A landscape with many peaks, sampled at points; each row gives a point and its height.
From any point a climber takes the steepest step (rise divided by distance) to one of its 2 nearest points. It stops when none of these is higher. Distance is the straight distance between rows; heights are no part of it.
zeto h=536: 112	95	88	155	168	96	105	147	109	116	103	143	155	80	86	137	117	152	159	157	107	159	139	131	125	118	131	101	108	106	105	155
ruti h=508: 89	136	104	125	139	103	100	131	148	117	97	125	146	142	117	143	140	102	130	130	121	115	137	90	154	117	123	158	149	107	128	131
didep h=347: 117	141	175	122	167	143	117	117	101	164	134	96	116	177	155	105	129	86	85	152	179	121	157	151	118	153	99	114	155	160	182	117
Tulud h=541: 111	187	142	166	181	164	109	142	81	169	151	101	154	153	110	104	122	147	131	151	142	173	148	138	113	115	144	114	143	147	154	102
zil h=641: 123	107	92	184	119	126	103	158	121	129	95	162	146	61	73	157	135	159	188	138	124	155	119	130	104	128	141	89	121	125	91	138
Refa h=272: 117	162	126	120	74	172	117	128	123	111	116	137	122	150	162	163	139	132	111	125	96	102	132	105	156	98	127	214	115	133	130	129
Kopi h=423: 118	134	96	181	116	125	134	138	149	145	131	137	112	112	121	95	161	116	138	146	139	130	124	118	123	97	120	102	144	112	142	118
tubu h=254: 92	137	180	97	112	180	104	135	114	127	102	98	114	168	157	158	144	122	62	161	151	99	165	119	141	140	89	168	162	160	165	114
vut h=628: 162	90	132	165	97	165	133	122	101	104	136	162	129	65	120	104	113	121	152	156	121	131	135	150	110	142	113	102	115	135	118	141
noz h=301: 150	146	128	136	135	123	142	117	132	103	140	129	146	94	120	81	75	165	124	168	104	191	146	153	139	97	181	156	131	101	91	122
Dopiv h=455: 140	106	168	117	143	127	121	79	103	102	148	155	114	79	165	102	114	87	93	147	146	115	178	157	140	171	96	142	123	149	163	156
nefi h=600: 168	127	84	117	146	145	133	148	140	161	93	152	100	158	135	118	138	117	135	97	105	155	97	160	98	89	164	102	109	127	88	117
fak h=545: 125	128	137	122	93	124	108	90	112	122	116	157	133	108	172	135	128	70	123	138	137	65	168	114	155	116	137	172	124	138	153	151
zel h=407: 94	116	84	90	210	27	113	125	141	139	127	113	118	155	112	131	131	110	134	124	117	137	123	124	148	112	125	143	130	109	134	144
Rizop h=558: 91	173	129	132	167	106	82	125	104	142	138	88	153	153	72	154	146	127	130	107	157	126	138	108	127	159	116	123	158	133	151	114
malub h=696: 159	128	152	122	78	123	176	129	157	131	186	119	120	129	130	128	130	151	148	94	146	96	109	115	135	167	139	102	137	131	136	118
vedes h=449: 114	82	152	99	103	107	150	127	199	117	81	99	102	155	170	116	127	128	85	149	163	130	131	125	132	134	108	129	157	113	133	121
Kipoz h=643: 141	120	119	125	102	149	159	120	147	125	126	156	82	132	204	99	136	114	100	157	101	135	127	148	144	75	115	171	107	138	133	133
pegef h=682: 152	135	83	140	119	149	99	146	127	135	59	158	105	141	124	116	139	126	133	124	94	165	101	154	97	66	145	145	101	121	81	128
gopil h=637: 170	120	120	150	105	198	169	163	128	118	141	174	94	94	147	111	103	150	115	154	56	158	139	112	137	112	134	142	128	131	94	114
Viba h=522: 125	74	140	91	120	122	137	131	176	119	71	102	130	172	160	135	112	126	104	122	140	132	87	139	108	126	120	122	112	111	109	131
bab h=371: 124	134	132	148	82	119	123	131	89	114	151	134	148	105	103	152	126	161	167	139	112	96	131	128	144	117	114	155	103	121	133	153
kaz h=743: 71	125	165	127	99	142	120	133	125	134	119	90	181	164	151	171	143	148	136	141	147	96	108	112	132	121	110	143	99	133	152	120
kider h=235: 110	180	134	122	80	182	102	133	142	124	107	129	160	145	144	173	125	136	130	98	100	116	108	86	139	113	162	181	128	134	109	115
vukup h=518: 170	134	123	91	129	147	168	144	103	133	174	128	57	167	114	115	147	140	102	103	115	140	130	170	122	135	106	129	117	140	140	131
non h=94: 131	168	144	145	123	121	141	70	117	86	178	146	133	66	133	109	123	153	146	126	140	164	131	169	145	140	113	159	100	129	114	149
topad h=684: 136	143	152	151	86	212	146	162	140	104	132	133	135	79	113	166	113	172	140	126	93	157	118	103	123	171	137	129	137	141	93	116
supo h=483: 129	120	105	144	97	167	122	145	152	130	79	155	134	110	127	163	154	134	162	92	109	123	85	106	116	140	136	112	112	134	99	128
vus h=338: 171	81	141	90	118	150	134	167	125	95	101	113	106	132	78	157	104	153	88	148	82	120	163	86	133	151	116	143	162	112	96	114
Luzan h=377: 125	133	109	151	133	120	158	126	168	131	131	117	123	129	141	82	129	139	133	133	148	162	103	138	123	111	135	108	132	107	118	116
dun h=298: 83	136	191	110	145	139	106	134	102	155	121	89	120	175	160	135	139	113	75	186	174	114	175	147	130	121	88	154	165	159	179	128
lat h=395: 119	114	147	137	104	128	157	111	183	116	123	110	116	133	166	90	125	123	105	138	170	142	121	137	124	133	107	110	140	115	143	119
govi h=438: 111	90	101	139	129	92	104	124	94	109	123	143	134	99	89	158	155	127	163	134	123	99	144	118	145	144	94	131	110	119	147	166
Nesub h=335: 133	112	125	152	180	121	108	152	90	142	149	132	146	106	92	141	126	129	158	115	136	127	136	129	103	164	122	42	118	141	146	133
zogar h=734: 97	166	155	164	122	160	85	108	89	158	117	113	186	161	132	138	137	75	130	131	158	90	129	117	110	114	140	109	129	142	156	114
Dig h=561: 49	141	135	108	134	84	83	116	137	112	115	96	183	144	110	163	127	126	126	141	136	112	141	89	169	128	123	177	146	109	142	131
ded h=480: 143	121	156	94	89	126	146	80	152	136	120	154	78	127	199	103	141	72	89	124	186	79	151	165	129	137	110	137	142	159	158	138
tuzi h=478: 111	184	111	168	161	144	98	155	93	147	152	103	125	123	79	127	136	172	140	147	116	168	152	123	132	105	140	142	150	128	149	117
Gapa h=459: 88	95	98	116	200	68	107	133	148	117	110	117	154	114	100	139	119	133	145	130	118	150	126	116	126	141	130	97	127	103	117	136
buv h=345: 177	131	136	131	134	134	157	125	119	109	162	127	111	102	98	92	96	151	107	142	111	163	154	141	123	140	147	133	142	116	119	123
bos h=440: 128	82	135	119	107	92	123	98	167	97	78	137	151	132	165	110	104	104	124	139	132	127	111	144	130	119	123	135	100	97	95	151
vofu h=467: 89	137	89	159	151	110	104	144	151	135	106	119	131	129	97	111	147	112	126	136	132	137	140	97	137	100	131	120	170	102	138	115
kifu h=780: 161	90	108	163	93	144	145	179	104	135	122	157	119	88	94	141	137	157	172	146	101	133	117	136	107	121	122	92	103	135	111	142
zemi h=386: 151	91	118	101	123	63	169	131	193	130	145	117	92	120	135	105	115	124	119	132	129	116	140	87	144	148	132	113	173	111	130	115
Rar h=615: 92	93	153	106	106	119	122	133	147	126	90	84	173	188	144	161	130	141	126	122	162	106	83	132	112	128	113	117	104	113	124	124
bega h=354: 143	106	110	101	160	65	168	143	185	164	136	112	111	144	167	95	103	108	118	134	122	126	122	92	142	106	167	108	164	107	130	101
rur h=260: 139	144	127	132	145	78	129	123	131	134	145	118	142	101	85	123	107	168	155	99	152	162	117	135	107	150	190	78	138	122	97	123
vefo h=323: 127	132	142	128	74	126	146	132	113	115	151	132	132	130	151	144	121	145	139	143	106	99	133	126	151	100	119	179	88	128	137	145
Delir h=424: 110	114	104	151	134	175	97	139	153	145	68	157	143	128	147	139	152	86	139	101	132	112	93	98	100	129	127	88	131	128	116	122
Gabuk h=174: 113	166	133	142	97	129	95	75	157	106	83	127	166	148	134	112	123	96	123	107	163	139	107	139	108	103	152	136	131	102	96	121
Sugi h=372: 98	135	68	96	202	81	117	147	147	154	124	125	88	173	124	142	162	102	124	107	112	134	114	130	143	105	108	162	128	115	148	136
pud h=200: 128	167	150	126	87	156	111	105	155	126	94	119	164	177	144	135	123	117	120	97	138	109	92	124	112	106	171	143	120	119	105	109
mab h=450: 145	133	104	105	147	63	123	133	92	147	161	104	98	165	81	141	157	104	133	100	158	84	137	130	123	138	112	119	140	119	152	139
lesu h=265: 131	143	122	111	102	120	108	153	140	124	110	125	156	126	108	179	108	158	151	125	85	109	112	70	149	126	165	168	128	116	89	120
Kavo h=401: 147	112	167	125	153	150	128	101	102	127	135	142	100	121	142	93	130	78	77	140	154	123	172	160	118	174	99	106	158	152	164	129
bor h=420: 114	117	155	108	127	106	133	65	148	132	114	145	115	112	212	90	128	62	98	132	188	102	140	169	134	129	110	121	126	151	156	152
vori h=733: 153	98	110	126	106	159	166	152	142	122	125	172	79	111	179	127	122	146	107	156	70	142	136	119	149	101	99	173	110	140	122	144
muge h=296: 131	108	139	86	128	139	101	151	124	104	103	118	155	135	105	175	104	147	116	131	82	109	150	71	152	140	143	182	144	119	108	117
sav h=292: 150	129	116	154	137	100	125	126	114	129	154	141	147	82	91	128	124	133	171	103	146	124	126	118	108	160	161	64	143	130	121	126
dev h=443: 159	102	146	121	178	156	149	154	71	146	181	120	104	134	109	125	131	137	111	142	119	130	154	148	120	156	94	89	122	155	176	127
zunep h=416: 86	116	92	106	206	91	87	136	157	127	84	122	152	142	117	155	128	102	132	106	115	145	87	96	119	147	144	91	138	121	106	122
fumi h=393: 152	114	147	130	162	167	158	146	92	114	188	135	100	92	110	126	111	157	109	136	98	150	157	137	139	173	105	124	128	150	146	128
rasol h=150: 111	165	133	142	114	142	98	63	148	94	93	132	140	118	128	96	138	89	106	117	176	148	126	132	120	149	120	136	148	116	112	125
vavo h=442: 146	63	149	91	119	143	149	167	101	122	117	122	112	158	139	154	115	159	106	161	87	114	139	142	134	123	98	157	93	135	125	137
faf h=589: 174	165	150	106	139	132	149	126	85	147	183	110	108	169	97	114	132	147	132	88	150	134	123	180	106	145	139	106	109	147	136	130
zadud h=627: 144	140	137	111	70	128	157	132	136	134	176	133	128	124	122	159	144	142	167	63	137	64	103	99	144	168	132	109	124	153	139	135
Vuzo h=679: 150	153	170	135	117	144	172	100	126	140	192	117	125	153	143	82	123	132	119	107	167	137	115	178	113	150	122	90	120	146	154	119
dofa h=373: 115	166	84	139	145	132	123	173	106	168	162	110	96	151	93	160	185	157	157	110	105	124	115	100	136	94	116	138	128	145	162	110
pudim h=233: 138	163	98	118	166	69	142	112	150	136	159	140	136	104	129	107	105	145	153	91	125	157	116	124	134	122	189	105	122	119	95	120
komob h=841: 145	109	158	152	85	188	166	164	147	105	124	126	133	84	114	135	97	192	144	151	114	183	101	149	96	150	130	99	126	131	83	119
Sidek h=601: 156	125	82	132	104	123	119	143	110	124	96	166	105	137	118	123	131	130	142	145	78	140	127	146	118	66	141	180	91	111	89	142
teg h=125: 110	166	131	147	124	143	116	52	142	89	137	148	135	89	140	90	148	110	127	109	168	162	109	157	130	144	104	148	121	125	111	135
Tekim h=544: 129	112	117	127	89	148	127	157	131	141	118	141	142	124	125	182	147	145	178	74	105	84	83	95	131	149	135	102	107	147	122	131
lan h=512: 155	84	116	99	132	109	131	156	89	131	107	134	109	150	128	135	112	135	116	175	63	118	150	147	138	81	121	182	91	122	117	148
doz h=319: 143	98	132	109	155	105	148	151	154	152	144	129	158	126	169	124	85	116	136	134	99	102	130	76	139	123	172	104	138	129	124	109
gaduv h=629: 75	135	164	122	139	107	99	125	114	132	141	79	181	158	117	161	126	139	123	142	150	104	134	102	141	143	124	139	139	126	150	114
Zag h=384: 95	127	78	115	171	118	86	121	161	138	64	155	148	130	133	153	142	80	137	77	121	119	90	101	114	140	148	92	128	118	97	123
lobif h=55: 126	133	150	138	129	106	141	103	91	97	169	121	149	91	116	113	106	177	163	139	137	167	109	208	119	126	123	124	64	129	119	158
pib h=413: 113	111	97	108	146	60	118	117	112	129	140	131	105	122	92	149	159	97	136	96	147	83	144	113	143	157	99	126	136	114	159	146
tirot h=382: 150	93	141	139	187	117	124	146	66	148	149	117	147	119	90	119	105	115	133	150	128	118	165	141	103	142	130	74	130	128	154	135
Duz h=631: 133	145	143	157	109	144	92	86	92	132	133	159	161	113	137	123	137	70	139	119	142	79	141	120	118	116	138	126	118	138	146	138
dis h=505: 123	159	124	107	159	88	96	138	92	145	134	86	125	169	57	163	153	152	144	103	146	131	124	147	111	141	126	122	128	119	135	123
famum h=418: 120	176	110	150	112	141	154	160	113	152	167	95	93	155	104	122	160	184	139	136	123	141	126	118	133	87	132	147	143	128	153	101
tav h=376: 107	93	130	120	114	82	134	68	167	114	99	145	146	102	189	111	120	86	121	143	165	107	123	144	139	115	118	122	117	120	117	154
gibi h=556: 131	131	125	106	82	152	159	120	166	147	119	148	77	156	207	115	149	91	101	124	142	95	129	135	145	103	114	153	131	160	160	126
lefi h=599: 156	154	122	155	92	218	139	140	130	113	125	174	117	73	127	149	130	138	130	108	87	145	131	111	130	145	139	147	138	147	91	119
nirob h=777: 162	142	176	117	76	131	175	110	157	133	183	98	114	163	132	95	124	139	108	103	175	109	121	130	125	163	135	100	154	135	143	100
Zem h=524: 145	80	145	138	146	143	127	102	95	90	142	166	137	61	143	115	108	108	120	153	120	131	159	146	135	165	94	118	116	139	142	163
des h=334: 85	159	96	110	158	109	125	157	137	148	149	100	86	174	115	154	181	150	131	112	127	144	117	121	155	117	86	165	134	129	165	127
Vorad h=633: 107	167	164	161	151	185	116	132	83	177	136	97	167	173	151	113	126	102	121	154	142	118	132	129	98	109	132	109	127	158	162	100
rof h=264: 123	157	130	149	149	90	140	84	139	96	152	116	168	92	131	67	84	143	128	155	140	179	139	150	144	111	169	140	134	99	100	129
Vavok h=531: 179	126	119	124	116	183	156	144	148	141	125	158	91	137	136	104	136	133	121	90	116	156	95	156	98	126	134	94	121	142	107	120
Sal h=378: 170	82	131	126	90	159	139	164	110	111	112	130	106	125	104	149	117	144	117	160	86	118	148	110	127	140	109	144	136	118	114	132
mirik h=237: 121	172	101	141	181	70	135	85	167	121	141	131	145	95	122	74	98	137	128	124	148	191	126	143	135	105	182	121	146	98	85	111

Call two points neighbours if one is among the 2 nearest of the other. Go from one point of each pair to the other, from neighbour to neighbour, staying as high as possible. Name the lowest point that can't be avoided.
kifu / zogar -> des
vori / kaz -> tav
nirob / kifu -> Zag
vori / komob -> lefi
govi / kaz -> pib
pegef / nirob -> vukup

Two climbers start at each pair of points below. Name the first point that both come to, or write none.
pudim / mirik -> dev
Sugi / zunep -> Gapa
Delir / Gabuk -> none
rof / tav -> none

Write out the way that a climber takes from each point below.
muge -> vus > Sal > vavo > lan > Sidek > pegef
dofa -> famum > tuzi > Tulud > Vorad > zogar
bor -> ded > gibi > Kipoz > vori
teg -> rasol > Gabuk > pud > kider > Refa > vefo > bab > govi
dun -> didep > Kavo > Dopiv > Zem > vut > kifu
Kopi -> vofu > ruti > Dig > gaduv > kaz
tubu -> didep > Kavo > Dopiv > Zem > vut > kifu
